Points on a hilly landscape, in no order, each with its height.
A climber steps from a point to the highest of its 2 nearest points, and stops where none of them is higher. Distance is the straight distance between rows; heights are no part of it.
z_65: [ 2.29 -1.36 -2.33 -1.57  0.11  0.25  1.15 -0.50 -2.10  2.74  1.56  4.88
 -3.54  1.13 -2.42  1.10  4.09 -2.94  2.24 -7.68  2.39 -1.95  3.16 -1.01
  1.23 -1.25  1.83  2.56 -0.87  1.95  0.59  1.65  2.33 -0.17]  (h 1.28)
z_290: [-0.70 -4.17 -0.75 -1.10 -0.23  0.88  0.70  0.21  0.34  0.56  1.78  0.96
 -1.09 -1.20  0.22 -1.11  3.40  0.82  1.30 -2.18 -5.57  0.66 -1.92 -0.38
  0.15  1.56 -0.82  2.64 -2.15 -2.55 -1.20 -1.05  1.64 -1.40]  (h 3.01)
z_269: [-2.46 -0.17 -2.64  0.98 -0.24  3.81 -0.23  0.11  0.76 -2.20  4.56 -1.02
  0.98 -3.18  1.69 -2.61 -1.65  0.51 -1.39  5.22 -4.50  2.33  0.93 -0.83
  0.73  1.13 -3.21  2.73 -0.58  0.53  1.34 -0.47  2.97  2.80]  (h 4.53)
z_771: [ 0.68  2.44 -2.84  2.25  1.85 -2.42  1.00  0.07 -2.02  1.16  1.52  1.27
 -2.16  2.12 -1.20  1.59 -4.23 -3.42  1.44  0.03  5.07 -0.73  1.56 -1.27
  1.87  0.06 -3.35 -0.37  2.92  1.22  0.88 -0.34 -1.88 -1.35]  (h 6.23)
z_312: [-1.01 -0.93  1.02  0.53 -1.51 -6.17 -0.39  0.08  2.90  3.83 -1.07  1.08
 -1.75 -0.08  1.01  0.97  2.96  6.20 -0.45 -4.02 -3.00  0.60 -4.52  1.04
  0.18 -0.42  0.95 -0.70 -1.68 -4.34 -2.05  2.26  0.26  0.10]  (h 5.85)
z_390: [-1.44 -2.70  1.43 -3.83 -1.80 -1.12  2.26  2.63  1.17  2.13 -0.98 -2.91
  3.26 -2.72  1.13 -2.11 -2.59  2.67  3.00  2.61  0.22  1.65  1.36 -2.05
 -0.39  0.14 -2.58 -0.09  0.05 -3.50 -1.41 -0.11 -0.07  0.47]  (h 2.36)
z_341: [-1.14  1.89  2.86  2.53  0.21 -2.56  0.72 -3.15  0.35 -0.15 -4.91 -0.08
  1.96  4.55  1.21 -0.38 -0.84  1.02  1.17  2.22  4.07 -1.78 -3.72 -0.98
 -1.14 -0.62  2.88 -6.11  2.48 -1.01 -1.54  2.06 -2.96 -6.31]  (h 0.41)
z_41: [-4.43  2.31  1.11 -2.44 -0.59  1.78 -0.86  2.08 -0.88  1.47 -0.32 -1.22
  2.61  1.28  1.44 -3.97 -2.46 -1.64  0.18  4.65  4.06 -3.48 -0.06 -1.38
  0.35  1.46 -6.78 -0.94  3.60 -0.78 -2.71  1.80 -4.35 -0.52]  (h 5.80)
z_750: [-2.78  1.14  2.85  3.07  1.11 -1.78  0.56 -1.91  1.20  0.16 -2.63 -2.58
  1.92  3.85  0.85  0.39 -0.81  0.69 -0.69  4.23  4.09 -0.76 -4.89 -0.80
 -0.36 -1.72 -0.85 -3.31  3.17 -0.39 -0.39  1.77 -4.70 -1.21]  (h 0.37)
z_232: [-1.92 -0.94  2.24 -0.07 -0.63  2.70 -3.83 -0.24  0.54 -0.14 -3.16 -1.07
  0.27  1.29  0.71 -1.25  2.43  0.16  0.23  0.39  0.70 -1.52 -3.87  4.22
 -1.68  0.01  2.46  0.02 -0.03 -0.39 -1.29 -0.91 -2.25 -1.49]  (h 0.61)
z_858: [ 1.73 -2.67 -1.34 -2.30  0.61  4.78 -0.45 -1.93 -0.96 -0.45  1.43  2.42
 -0.51 -0.28 -2.40 -1.52  1.76 -3.74  1.50 -4.68 -1.49 -2.34  2.40 -0.32
  1.50  2.63 -0.79  4.21 -2.33  1.43  0.89 -0.64  2.12  0.78]  (h 1.62)
z_144: [-2.62 -0.45  1.48 -5.30 -2.67  0.16  3.67  1.84 -0.73  1.23 -0.57 -1.82
  2.82 -3.01  0.99 -4.10  0.13  1.99 -0.05  4.14 -1.90  0.98 -0.09 -2.36
 -1.81  0.90 -4.25 -0.50  0.39 -4.24 -2.68  0.93  0.39 -2.53]  (h 2.53)
z_358: [ 5.24 -2.61 -0.82  1.34 -0.07  5.24  0.60 -2.89  2.98 -2.89  0.97 -0.49
  1.05  1.55 -1.51  1.11  1.43 -2.66 -0.74 -1.61 -2.37  0.66  1.71  0.65
 -1.35 -0.79  3.45  1.29 -2.37  1.96  1.59 -1.67  0.56  3.52]  (h 6.36)
z_954: [ 3.69  1.19  1.36  0.54 -0.21 -4.37 -0.96  3.16  0.33 -1.68 -2.13 -1.91
 -2.07  0.07 -1.03  3.54 -2.57  0.68  2.10 -1.24  1.22  1.67 -1.94  3.46
 -2.59 -2.17  2.57 -2.29 -0.61 -1.41  2.61 -5.03 -0.65 -0.79]  (h 2.39)
z_881: [ 2.60  3.14 -1.51 -0.02  0.81 -0.05 -0.03  0.84 -3.28  0.60  1.62  1.77
 -2.24  2.06 -1.69  1.81 -0.25 -3.43  0.10 -2.79  3.62 -1.69  0.82 -0.08
  0.48 -1.40 -1.45  2.14  0.43  3.15  1.45 -0.66 -0.86 -2.22]  (h 5.87)
z_517: [-3.21 -3.38  0.32  1.04 -0.30 -1.25 -0.91 -1.66  2.10  4.63 -1.87  2.96
 -2.27  2.76 -2.51 -0.02  4.91  1.35  2.80 -5.39  0.42 -1.04  0.76  1.13
  2.80  1.35  4.13  1.75 -0.54 -0.88 -0.07  1.74 -0.80  1.04]  (h 0.96)
z_594: [-0.07  0.12 -3.67 -0.29 -2.46 -1.42 -0.96  0.40 -2.87  5.25 -1.38  5.32
 -3.60  0.85  0.80  0.24  2.10 -4.82  2.54 -2.40  4.77  1.55  0.34  0.78
 -0.36 -0.10 -3.73  2.37  0.11  0.45 -1.67 -0.12 -0.68 -6.38]  (h 5.86)
z_299: [-4.32 -1.39  1.74  1.36 -1.75 -1.69 -4.03 -0.39  2.62  5.31 -5.51  2.12
 -0.09  1.97  1.26 -0.87  3.41  1.30  2.54 -0.83  3.87 -1.33  0.33  1.83
  0.89  0.92  2.52  0.31  1.07 -2.56 -1.55  1.00 -4.01  0.42]  (h 0.75)
z_589: [-0.82 -4.36 -2.07 -0.31 -0.92  4.01  1.65 -1.44  0.39 -1.06  4.20 -1.03
 -0.74 -1.73  0.80 -1.51  2.74  0.26 -1.02  0.08 -7.54  1.66 -2.06 -0.75
  0.82  1.82 -1.98  3.54 -2.98  0.79 -0.06 -1.46  3.54 -1.11]  (h 3.46)
z_411: [-2.59  3.61  2.42 -1.89  1.58 -0.61 -2.15  1.66 -0.02 -4.60  0.95  0.60
  0.71 -4.18 -0.39  1.46 -2.06  1.66 -3.71  2.35 -1.18  1.73  3.65 -0.30
  0.85  1.33  3.64 -1.03 -1.20  4.89  0.85  3.90  3.05  5.34]  (h 4.55)
z_37: [ 1.31  0.90 -3.64  0.99 -1.46  0.60 -2.16  0.59 -2.33  2.07  0.64  4.50
 -3.60 -0.44 -0.82 -0.12  0.34 -5.04  2.24 -2.08  3.19  1.56  1.63  2.05
  0.89 -0.08 -1.95  3.96 -0.60  2.31  0.59 -1.50  0.84 -4.24]  (h 5.46)
z_199: [ 3.63  1.67  0.20 -3.37 -0.46 -0.91  2.90 -1.61 -4.48 -1.27 -2.89  1.42
 -0.62 -0.44 -1.66  0.00 -2.09 -3.14  2.86 -0.43  4.87  1.62  1.16 -2.49
 -2.55  0.88 -2.77 -1.31  1.20  1.05 -0.74 -0.06 -1.77 -7.02]  (h 5.60)
z_198: [-3.60 -2.92  0.41  0.71 -2.16 -3.33 -1.58 -0.77  3.50  5.50 -3.70  3.14
 -1.21  1.35  0.17 -0.54  3.82  2.73  3.28 -2.99  0.42 -0.24  1.75  1.11
  2.26  1.46  1.73  1.61 -0.43 -3.62 -1.33  2.00 -2.38  0.65]  (h 0.84)
z_284: [-1.29 -0.21 -0.07  1.64  0.40  0.92 -2.60  0.46 -0.16 -0.10  0.17  2.25
 -1.90 -0.66 -0.46  1.57  0.39  0.77 -0.10 -2.36 -0.34  0.59  1.72  1.62
  0.17 -0.38  2.46  1.87 -1.06  1.44  1.64  0.66  1.30  1.80]  (h 1.99)
z_179: [-3.82  1.64 -0.61  1.04 -0.99 -2.35 -1.03  0.92  0.64  3.58 -1.17  0.65
  0.71  1.95  1.20 -2.10 -1.66 -0.91  2.25  2.39  4.76 -2.02 -0.43 -1.06
  2.39  1.73 -5.81 -0.21  1.77 -3.16 -1.60  0.33 -4.22 -1.88]  (h 6.19)
z_394: [-2.11  1.42  2.59 -2.85 -0.50  1.64 -1.36  1.26 -1.59  0.57 -1.83 -1.60
  2.61  1.03  0.53 -2.01  1.81  0.85 -1.34  1.24  1.75 -4.80  0.76  0.24
 -0.46 -1.11  0.89 -1.79  1.89 -0.41 -2.41  2.52 -3.90 -0.16]  (h 3.30)
z_698: [-3.25  0.25  1.62  0.77 -2.50 -5.94  0.54  0.57  3.55  4.60 -2.70 -0.92
  0.19  0.77  1.14 -2.10  1.98  6.01 -1.93 -0.93 -2.01 -0.42 -3.79  0.35
  0.43  0.26 -0.58 -1.42 -0.45 -4.68 -2.64  3.01 -1.84 -0.36]  (h 5.16)
z_92: [-1.18 -1.36  2.58 -1.70 -0.40 -2.38 -0.75  3.90  1.27  0.27 -0.91 -4.02
  3.31 -3.26  1.41  0.37 -4.90  1.14  2.61  2.44  3.21  2.55  2.02 -0.76
  1.07 -0.85 -2.01 -0.60 -0.46 -2.02 -0.14 -2.01  0.64  1.70]  (h 2.35)
z_110: [-2.72  0.86 -0.77  5.58  1.55  2.98 -5.16 -1.69  1.19 -0.95  0.02  0.76
 -0.44 -0.16  1.84  0.14  0.41  0.38 -2.72  1.98  1.13  2.49  1.56  3.00
  2.71  0.35  3.87  0.96  1.36  4.32  2.13  1.22  1.86  6.68]  (h 5.49)
z_75: [ 0.27  0.86 -3.67  0.72  0.99 -2.40  0.30  0.14 -2.30  0.49  4.94  4.56
 -3.95 -3.33 -0.65 -0.03 -0.29 -0.08  0.92 -4.37 -2.10  0.87  5.16 -1.38
  2.45  1.09 -0.29  1.77 -0.99  2.25 -0.11  3.49  6.81  2.55]  (h 4.63)
z_981: [ 1.83  2.68 -0.47 -2.59 -2.18  5.49 -2.77 -1.72 -0.27 -4.54  1.22  0.80
  0.52 -2.93 -0.15 -0.32 -1.20 -2.53 -3.00 -1.26 -5.26  2.74  1.40 -1.63
 -1.18  0.70  0.46  3.37 -4.39  5.60  1.08  0.47  3.75  2.09]  (h 3.05)
z_728: [-3.62  0.56  0.67  0.29 -1.58 -2.52  0.07  0.82  1.22  4.38 -1.15  0.59
  0.01  1.60  1.01 -2.11  1.69  2.28 -0.41 -0.15  0.29 -2.56 -2.23 -0.77
  1.09  1.38 -3.96 -0.31  0.31 -4.83 -3.40  1.86 -3.34 -0.76]  (h 5.62)
z_455: [-4.25  1.35 -1.07 -0.61 -0.32  3.70  1.85 -0.57  0.74 -1.35  4.30 -1.91
  1.32 -1.21  0.50 -2.57 -3.00 -0.33 -2.49  6.08 -0.94  0.80 -0.12 -0.88
  0.29  0.22 -5.06  1.92  2.84  0.83 -0.39  0.36 -0.08  3.41]  (h 4.93)
z_842: [-1.06  0.34 -2.22 -1.52 -1.24 -1.72  0.28 -0.21 -1.65  2.33  0.53  4.24
 -3.34 -1.53 -0.29  0.30 -1.31 -0.79  2.72 -2.55  3.26  4.00  3.74 -1.53
 -0.43  0.59 -2.74  2.57  0.68 -0.51 -1.60  2.74  1.99 -1.93]  (h 5.74)
z_228: [ 2.71  3.85  2.41  2.37  0.48 -3.57 -1.91  2.06 -0.36 -2.30 -2.12 -2.06
 -1.32  0.57  0.95  3.72 -1.82 -0.03 -0.99 -0.91  3.55  2.00 -1.23  3.89
 -1.64 -3.75  3.97 -2.04  0.34  1.54  4.05 -3.79 -1.21 -0.35]  (h 2.32)
z_469: [-2.51 -3.33 -0.89 -3.17 -2.21  2.47  2.91 -1.74 -0.10 -1.47  2.32 -0.40
  0.40 -4.29  1.22 -0.97  1.61  3.30  0.06  2.15 -7.25  4.00  0.61 -2.11
 -1.56  0.41 -0.72  2.58 -1.72  1.40  0.08  2.45  3.27 -0.78]  (h 2.97)
z_252: [ 0.66 -0.47  1.42 -2.87 -0.37  3.43  1.62 -1.94 -1.31 -1.51 -3.50 -1.11
  4.95  1.56  0.15 -2.32 -1.14 -1.88  2.00  4.96  2.17 -3.38 -0.37 -1.73
 -1.87  1.40 -0.94 -2.62  1.62  0.15 -1.75  2.13 -3.73 -4.28]  (h 5.22)
z_450: [ 3.70  0.41  0.29 -2.49 -0.23 -2.33  0.02  1.07 -1.39 -1.30 -0.86 -1.44
 -2.87 -0.62  0.73  2.62 -0.12  1.62  2.12 -2.99 -0.40  0.76 -1.18  1.13
 -3.10 -1.45  1.75 -0.48 -1.39 -2.42 -0.82 -2.31  1.58 -0.93]  (h 2.50)
z_183: [-3.62  0.39  1.76 -1.13  0.66 -1.63  0.12  3.28 -1.11 -2.40 -0.20 -0.22
  1.94 -6.73  0.33  0.65 -2.73  3.66 -0.25  2.81 -2.53  1.90  5.39 -1.28
  0.78  2.22  3.36 -1.03 -2.55  3.55 -0.06  3.35  4.32  5.61]  (h 4.12)
z_165: [-5.77  0.76  1.23 -0.13  0.20  3.60 -0.27  0.32  1.45 -0.41  1.67 -3.90
  2.42  0.09  1.47 -1.74  0.41  1.06 -2.25  6.32 -0.01  0.21 -2.65 -0.59
 -0.36 -0.73 -3.85  0.36  3.68  0.58  0.00  1.91 -1.85  2.02]  (h 5.27)
z_100: [ 3.20  0.31  0.29  1.19 -0.31  4.62  0.46 -2.23  2.09 -3.35  1.68 -1.98
  2.45  0.62  0.35  1.11  1.20 -2.04 -3.38  1.36 -4.06  0.61  0.17  0.25
 -1.14 -1.44  0.44  0.26 -1.58  3.16  2.06 -2.94 -0.18  4.30]  (h 7.20)
z_990: [ 6.07  2.99 -2.76 -1.04  1.12 -2.25  2.49 -0.24 -4.94  0.01  0.65  1.95
 -3.04  1.44 -1.57  2.28 -0.36 -3.89  0.16 -3.51  3.45 -1.10  0.47 -1.22
  0.03 -0.53 -3.18 -0.96  0.96  1.87  1.11 -2.76 -0.07 -5.77]  (h 5.58)
z_614: [-0.81 -2.73 -0.96 -2.19 -0.26  3.98  1.80 -1.76  0.08  1.11 -0.92 -0.89
  3.81  3.09  0.63 -3.31  0.65 -1.28  0.54  5.03 -0.12 -5.05 -1.68 -2.19
  0.61  1.24 -2.11 -1.55  2.90 -1.21 -2.05  1.56 -3.37 -3.16]  (h 4.99)
z_17: [ 3.95 -6.12 -2.24  4.40  1.73  3.14  0.66 -3.92  2.89 -2.10 -0.48  0.23
 -0.43  2.33 -1.45  1.15  1.39 -2.28  1.62 -2.13 -1.58  1.30 -0.62  0.46
 -0.43 -0.39  4.26  1.23 -0.98  0.23  0.80 -2.44  0.72  1.17]  (h 5.67)
z_310: [ 2.86 -0.01 -3.10 -1.11 -1.07  3.47  0.21 -1.18 -1.20  0.79  1.71  4.93
 -2.57 -0.96 -2.14 -0.99  2.25 -4.07  1.40 -6.42  0.82 -0.69  4.06 -0.27
  1.27  0.71  1.28  3.73 -2.21  4.00  2.14  0.51  3.85  0.60]  (h 1.44)
z_620: [-0.55  2.15  1.77 -1.31 -2.31  1.31 -3.12  1.01 -0.54 -1.56 -2.55 -0.51
  0.49  2.77  1.81 -1.69  3.19  0.57 -1.13 -0.06  0.13 -4.32 -4.68  3.82
 -3.77 -1.39  6.22 -4.69  0.32 -2.35 -1.64 -0.51 -2.32 -3.46]  (h 0.54)
z_251: [ 0.75 -3.24 -3.00  1.98 -0.49  4.67  2.61 -2.14  1.85 -1.42  4.19 -2.05
  0.78 -2.64  0.41 -1.82  1.04  0.75 -0.56  2.91 -7.24  1.79  1.58 -1.88
  1.17  0.36 -0.52  2.07 -1.76  0.42  1.75 -2.38  4.06  3.25]  (h 4.03)
z_138: [-3.40 -0.33 -0.84 -2.73 -2.19  4.09  2.50  0.82  1.09  2.15 -0.36 -2.60
  4.18  1.16  0.71 -3.90  3.19  1.88 -0.34  5.54 -2.19 -5.08 -2.13 -1.78
  0.15 -0.50 -2.51 -0.90  2.52 -0.94 -1.68  1.44 -2.31 -1.48]  (h 5.30)
z_480: [-3.49 -1.85  1.16 -5.43 -1.53  1.28  3.39  0.34 -1.44 -0.61  0.90 -0.35
  1.60 -3.45  0.28 -1.98  1.09  2.69 -0.26  3.67 -5.07  3.12 -0.18 -2.24
 -2.44  0.63 -3.18  1.86 -0.50 -1.48 -2.11  2.50  2.01 -1.88]  (h 2.72)
z_886: [ 0.87  1.87  1.02  3.03  0.71 -3.48 -0.10 -1.49 -0.32  0.00 -4.68 -0.24
 -0.46  3.53  0.28  1.36  0.24  1.07  1.13  0.12  3.44 -0.29 -3.94  1.40
 -3.20 -2.36  3.93 -4.53  1.54 -0.57  0.84 -0.99 -3.42 -5.46]  (h 0.45)
z_243: [-1.61  1.48  2.12 -0.47  0.86 -2.65 -1.80  3.14  0.38 -1.12 -0.97 -1.75
  1.47 -3.01  1.30 -0.04 -3.76  1.28  0.02  1.61  2.77  2.66  4.13 -0.42
  0.80 -0.85  0.13 -0.33  0.30 -0.70  1.11  0.56  1.37  2.81]  (h 2.46)
z_971: [ 1.84 -2.08 -0.72  1.42  1.73  1.49  0.25  1.06  0.17 -0.12  2.79  0.77
 -0.04 -0.02 -1.34  0.51 -0.02 -1.33  1.00 -1.63 -0.12 -0.89  2.90 -0.22
  2.19  0.99  0.33  2.27 -0.50 -0.21  1.52 -0.79  1.00  2.55]  (h 1.82)
z_196: [-0.53  1.99  0.01  5.80  2.57  2.97 -2.96 -0.69  2.11 -2.62  1.48 -2.51
  0.69  0.21  1.54  0.60 -0.64 -0.90 -5.19  3.71  0.06  2.87 -1.32  2.95
  1.45 -0.10  1.33  0.08  1.79  2.50  1.76 -2.29  0.54  5.21]  (h 6.06)
z_770: [ 5.13  0.42 -1.73 -1.53  0.65 -2.21  3.39 -1.65 -5.37 -0.31 -2.59  1.79
  0.18  1.42 -2.86  2.43 -2.76 -4.01  3.56 -0.57  4.83  0.45  2.31 -0.99
 -1.03  0.59 -0.95 -2.04  1.95  3.16  2.00 -2.97 -1.57 -5.72]  (h 5.44)
z_402: [-0.46  2.44  2.64 -2.66 -0.38 -1.25 -0.74  3.87 -0.09  0.53  0.41 -2.95
  1.98  1.48  0.67 -0.85  1.58  2.97 -2.38 -0.23 -1.51 -5.05 -2.09  1.90
 -1.54 -2.03  1.52 -2.94  0.58 -3.14 -1.50  0.28 -1.88  0.34]  (h 3.54)
z_875: [-2.49  3.45  1.87  0.56  1.71 -1.35 -1.18  2.90  1.19 -1.98  2.94 -1.61
  1.77 -4.57  0.67 -1.45 -5.41  0.05 -1.38  4.28  2.39  3.24  3.40 -0.82
  1.35 -0.01 -1.63 -1.60  1.14  0.74  0.11  1.31  3.76  5.30]  (h 2.60)
z_544: [ 1.89 -2.74 -0.66  0.90  1.95 -0.70  2.22 -0.85  1.65  1.61  3.16 -0.72
 -1.40  1.23 -1.41  0.45  2.76  0.90 -1.34 -2.82 -4.00 -1.72 -4.41 -0.58
  2.30  0.75 -1.89  0.78 -0.99 -4.19 -0.21 -1.57  0.49  0.60]  (h 2.63)
z_659: [ 1.46  2.25  0.32  0.56 -1.28 -0.69 -1.49 -1.48 -0.90 -1.41 -3.55  0.91
 -1.59  3.36  0.58 -0.21  3.15 -0.09  0.12 -1.52  1.34 -2.95 -5.00  2.44
 -4.85 -3.03  6.16 -4.40 -0.32 -1.92 -1.66 -0.01 -1.95 -5.45]  (h 0.50)
z_964: [ 4.76 -0.50 -0.05 -0.03  1.78  0.57  0.73 -2.16 -1.12 -0.86 -0.45 -0.09
 -0.53  4.02 -0.26  0.98  2.28 -3.26  0.25 -2.72  0.23 -3.04 -3.20 -0.21
 -1.03 -0.91  1.02 -0.96 -0.63 -0.29 -0.30 -1.84 -1.00 -4.04]  (h 4.54)
z_553: [ 2.61 -5.01 -0.34  3.21  2.54  1.17  2.49 -4.28  3.34 -0.62 -0.11 -0.63
  0.03  4.12 -1.12  1.96  2.07  0.11 -0.02 -1.23 -1.75  0.17 -2.84 -0.43
 -1.08 -2.29  2.96  0.38  0.30 -0.80  0.70 -0.18 -0.12  0.98]  (h 5.18)
z_423: [ 0.01 -0.57 -2.36 -1.35 -2.20 -4.27 -0.45 -0.90 -3.18  5.47 -0.34  5.40
 -3.56 -0.28  1.95 -0.03  2.90 -0.58  2.03 -3.96  3.22  1.66  0.59 -1.89
 -0.54  0.85 -4.57  1.79  1.17 -1.61 -3.26  1.25 -0.08 -4.15]  (h 6.34)
z_910: [-1.32 -0.07 -2.95 -2.72 -0.27 -2.78  0.98 -0.08 -3.80  1.70  2.54  5.72
 -3.56 -4.06 -0.08  0.34 -0.64  0.89  1.55 -4.45  0.37  3.05  6.56 -2.63
  0.37  2.61 -1.04  1.93 -1.41  1.91 -1.95  4.33  5.08  1.13]  (h 5.15)
z_966: [-0.17  4.78  0.32  0.00  1.38  1.32 -2.21  1.88 -0.97 -3.06  2.37  0.57
  0.46 -4.44  0.67 -0.61 -4.72 -1.68 -2.78  2.44  1.36  3.06  4.66 -0.01
  0.54  1.89 -1.97  1.78 -0.12  2.13  0.89  0.86  3.13  4.17]  (h 2.73)
z_294: [ 1.92  1.14  0.91  3.42  1.34  2.59  0.07 -1.55  0.96 -3.61  1.26 -2.83
  1.59  0.01  0.75  0.03 -1.81 -0.93 -2.81  2.61 -0.46  2.65 -0.84  0.81
 -0.99 -0.98  0.76  0.10  0.57  1.57  1.77 -2.49 -0.54  3.02]  (h 6.52)
z_529: [-0.05  1.89  0.10  1.90  2.06  2.35 -3.91 -0.09  0.16 -2.72  0.93 -0.25
  1.20 -2.13  0.83  0.04 -0.44  0.27 -3.52  0.98 -1.23  1.23  3.84  1.91
  1.09  0.52  3.71 -0.43  0.13  4.73  2.02  1.50  2.34  7.54]  (h 5.00)
z_636: [-3.24 -1.98  0.64 -3.99 -1.32  2.15 -0.54  1.76 -0.83 -2.82 -0.70  0.46
  2.30 -5.41  0.11  0.02 -0.60  2.13  0.09  2.30 -3.88  1.35  4.58  0.27
  0.53  2.59  2.58  0.98 -2.61  2.66  0.47  3.11  2.45  2.50]  (h 3.70)
z_811: [-1.89 -1.02  1.30  2.38 -0.09  0.44 -3.54  0.11  0.86  1.77 -4.80 -0.32
 -0.22  2.71  0.20  0.19  1.36 -1.24  2.31  0.73  4.20 -2.21 -1.66  2.70
 -0.09  0.18  2.71 -0.72  1.52 -0.83 -0.21 -1.19 -4.56 -2.29]  (h 0.68)
z_433: [-2.91 -0.28  0.63  2.92  0.42 -3.66 -1.18  1.26  1.74  0.15  1.00  1.84
 -2.95  0.16  0.82  1.73  2.90  4.31 -2.50 -2.58 -4.67  0.60 -4.15  1.11
  0.86 -1.17  1.35  2.12 -2.62 -2.18 -0.70  0.95  2.43  0.77]  (h 5.01)
z_976: [-5.19  0.99  2.57 -1.82 -1.79  3.51  0.95  0.57  0.45  0.91 -0.70 -3.76
  3.89  1.40  1.16 -2.20  2.46  2.72 -2.88  5.47 -1.05 -2.71 -2.03  0.09
 -1.08 -1.20 -1.01 -0.82  2.64  0.81 -1.23  2.86 -2.42  0.99]  (h 5.66)
z_83: [ 1.47 -2.68  0.43 -1.95 -0.08  0.74  1.80 -0.52  0.09 -1.13  0.80 -1.22
 -0.27 -1.19 -0.06  1.00  1.02  1.52 -0.18 -0.67 -3.07  1.25 -1.46  0.39
 -2.90 -0.38  0.26  1.26 -2.02 -1.56 -0.39 -0.95  1.82 -0.90]  (h 2.70)
z_685: [ 4.37  1.92  0.01  3.41  3.49 -2.52  2.45 -0.51  1.25 -0.51  3.40 -1.47
 -1.15  4.39 -1.52  2.52 -1.75 -0.51 -1.88 -2.32  0.44 -2.03 -1.88 -1.19
  2.13 -1.35 -0.89 -0.84  0.09 -0.17  1.19 -1.97 -0.55  1.88]  (h 2.30)
z_327: [-0.09  0.86  0.24 -2.67  0.89  2.07  0.49  2.24 -1.87 -0.66  1.21 -2.53
  2.37  0.75 -0.06 -1.62 -3.81 -2.83 -0.19  2.76  2.28 -3.44  1.48 -0.41
  1.35  1.27 -5.37  0.76  2.02  0.50 -0.55 -1.25 -3.58  0.57]  (h 5.48)
z_504: [ 1.33  5.04 -0.80 -1.39 -0.36  3.83 -3.37  0.56 -0.91 -3.90  1.50  1.99
  0.16 -4.64 -0.85  0.45 -3.09 -2.73 -2.91  0.21 -1.27  2.54  3.02 -0.27
 -0.05  1.26 -1.19  2.09 -1.68  4.17  1.45  0.04  2.86  2.64]  (h 2.86)
z_263: [ 2.11  0.21  1.37 -3.22 -0.26 -0.02  2.99 -2.66 -3.36 -1.12 -3.08  0.74
  2.16  0.39  0.38 -1.73 -2.61 -2.15  3.27  2.11  3.19 -0.83  0.29 -3.02
 -2.85  1.44 -2.13 -3.50  1.80 -1.54 -2.32  0.73 -1.93 -8.00]  (h 5.43)
z_541: [ 4.94 -4.13 -0.51  0.99  2.04 -0.48  2.42 -3.07  3.14  0.10 -0.72 -0.91
  0.32  4.61 -2.57  2.44  2.06 -0.22  0.63 -1.78 -2.32 -2.18 -4.44 -0.10
  1.54 -1.04  2.43 -2.71 -0.22 -2.47 -0.23 -0.69 -1.64 -1.87]  (h 4.83)
z_150: [-1.34  0.18  2.45 -3.02 -2.19 -1.59 -0.42  3.30  2.48  1.53 -0.41 -1.85
  0.82  0.05  0.48 -0.73  2.31  4.09 -0.82  0.23 -5.08 -2.97 -4.47  2.46
 -2.06 -1.10  2.03 -2.29 -1.01 -4.01 -0.92 -0.28 -1.11 -0.50]  (h 3.81)
z_413: [ 6.70 -0.68 -0.55  4.81  1.89 -3.18  3.15 -0.37  0.16 -2.14 -0.20 -3.74
 -0.04  1.50 -1.41  3.21 -5.84 -0.23  0.08  0.44  1.14  1.57  0.47 -0.99
  0.53 -0.28  1.19 -3.33 -0.99 -0.98  2.75 -5.74 -0.59  0.89]  (h 2.15)
z_124: [-1.25 -2.41 -0.68 -0.05  0.29 -2.72 -1.01  0.43  0.51  3.80  0.35  5.22
 -3.54  0.25 -2.07  1.03  3.90  0.37  2.14 -7.09 -0.03 -0.50  3.23  0.53
  2.78 -0.44  4.27  1.58 -1.12  1.13  0.10  2.44  1.88  2.19]  (h 1.11)
z_790: [-1.03 -1.55  0.02 -3.73 -2.22  5.14 -1.95  0.50 -0.22 -2.87 -1.03 -0.38
  0.54 -4.39 -0.25 -0.54  0.16  0.17 -1.08  0.60 -4.27  1.56  1.97  1.11
 -1.05  1.89  1.23  2.62 -2.98  2.85  1.36  0.15  1.72  1.81]  (h 3.37)
z_374: [-1.54  1.71 -0.35  2.39  1.20 -2.66  0.10  0.63 -0.43  0.35 -1.32 -1.26
  0.68  2.27  0.60 -0.11 -4.14 -1.40  2.16  1.73  6.78 -1.39 -0.40 -0.84
  0.84  0.82 -4.46 -2.24  3.84  0.28  0.27 -0.61 -3.60 -2.70]  (h 6.53)
z_917: [ 1.31  0.91  1.95  2.82  0.96 -0.86 -2.39  0.76  1.83 -1.06 -0.10 -0.69
 -1.35 -0.13  0.47  3.55  0.31  1.02 -2.03 -1.04  0.34  1.44 -0.25  3.32
 -0.04 -2.78  4.84  0.70 -0.54  0.85  2.37 -1.93 -0.05  3.18]  (h 2.18)
z_417: [ 2.93 -0.35 -1.77  2.37  2.33 -2.73  1.87 -0.48  1.20  1.45  3.63 -1.26
 -1.92  4.31 -2.62  1.93  0.50 -0.74 -1.49 -3.64 -0.88 -3.02 -4.62 -2.02
  3.49 -0.50 -3.33 -0.42  0.17 -2.50 -0.51 -1.13 -0.46  1.12]  (h 2.41)
z_90: [-3.18 -0.69  2.30 -2.01 -0.63 -3.80  0.17  2.73  0.83 -0.39  0.36 -1.21
 -0.91 -3.03  0.73  1.96  1.05  5.73 -1.48 -0.92 -6.76  0.02 -3.36  1.59
 -1.23 -0.84  0.86 -0.76 -2.10 -1.79 -0.14  0.49  1.62  0.97]  (h 4.30)
z_32: [ 5.50  0.93 -0.68  5.26  2.05 -1.67  0.75 -0.02 -0.23 -1.84  0.19 -3.18
  0.97 -1.56 -0.16  1.95 -4.89 -2.28  0.30  0.96  3.44  2.58  3.30  0.13
  0.80  0.16  1.56 -3.23  0.13  1.92  4.41 -6.36 -0.01  1.83]  (h 2.10)
z_238: [ 6.55  0.78 -2.02  4.52  2.99 -5.34  2.50  0.26 -0.13  0.41  1.78 -1.38
 -2.04  1.95 -2.19  3.40 -3.81 -0.55 -0.50 -2.91  1.68  1.21 -0.24 -0.84
  1.67 -2.02  0.15 -1.57 -0.02 -1.88  2.42 -4.09  0.45 -0.26]  (h 2.20)

For each start below, name the point where the climber stops.
z_659 => z_976
z_243 => z_100
z_517 => z_976
z_541 => z_100
z_402 => z_312
z_636 => z_100
z_390 => z_976

Two climbers start at each pair of points below. Name the first point that both come to, or write none.
z_790, z_284 => none
z_228, z_238 => z_290
z_92, z_917 => none
z_32, z_971 => z_290

Call two points neighbours if one is among the 2 nearest of the other. Go from one point of each pair to the other, from neighbour to neighbour, staying as high as possible. Name the lowest point that can't be avoided.
z_976, z_374 => z_614
z_374, z_312 => z_698
z_423, z_199 => z_770
z_374, z_423 => z_37
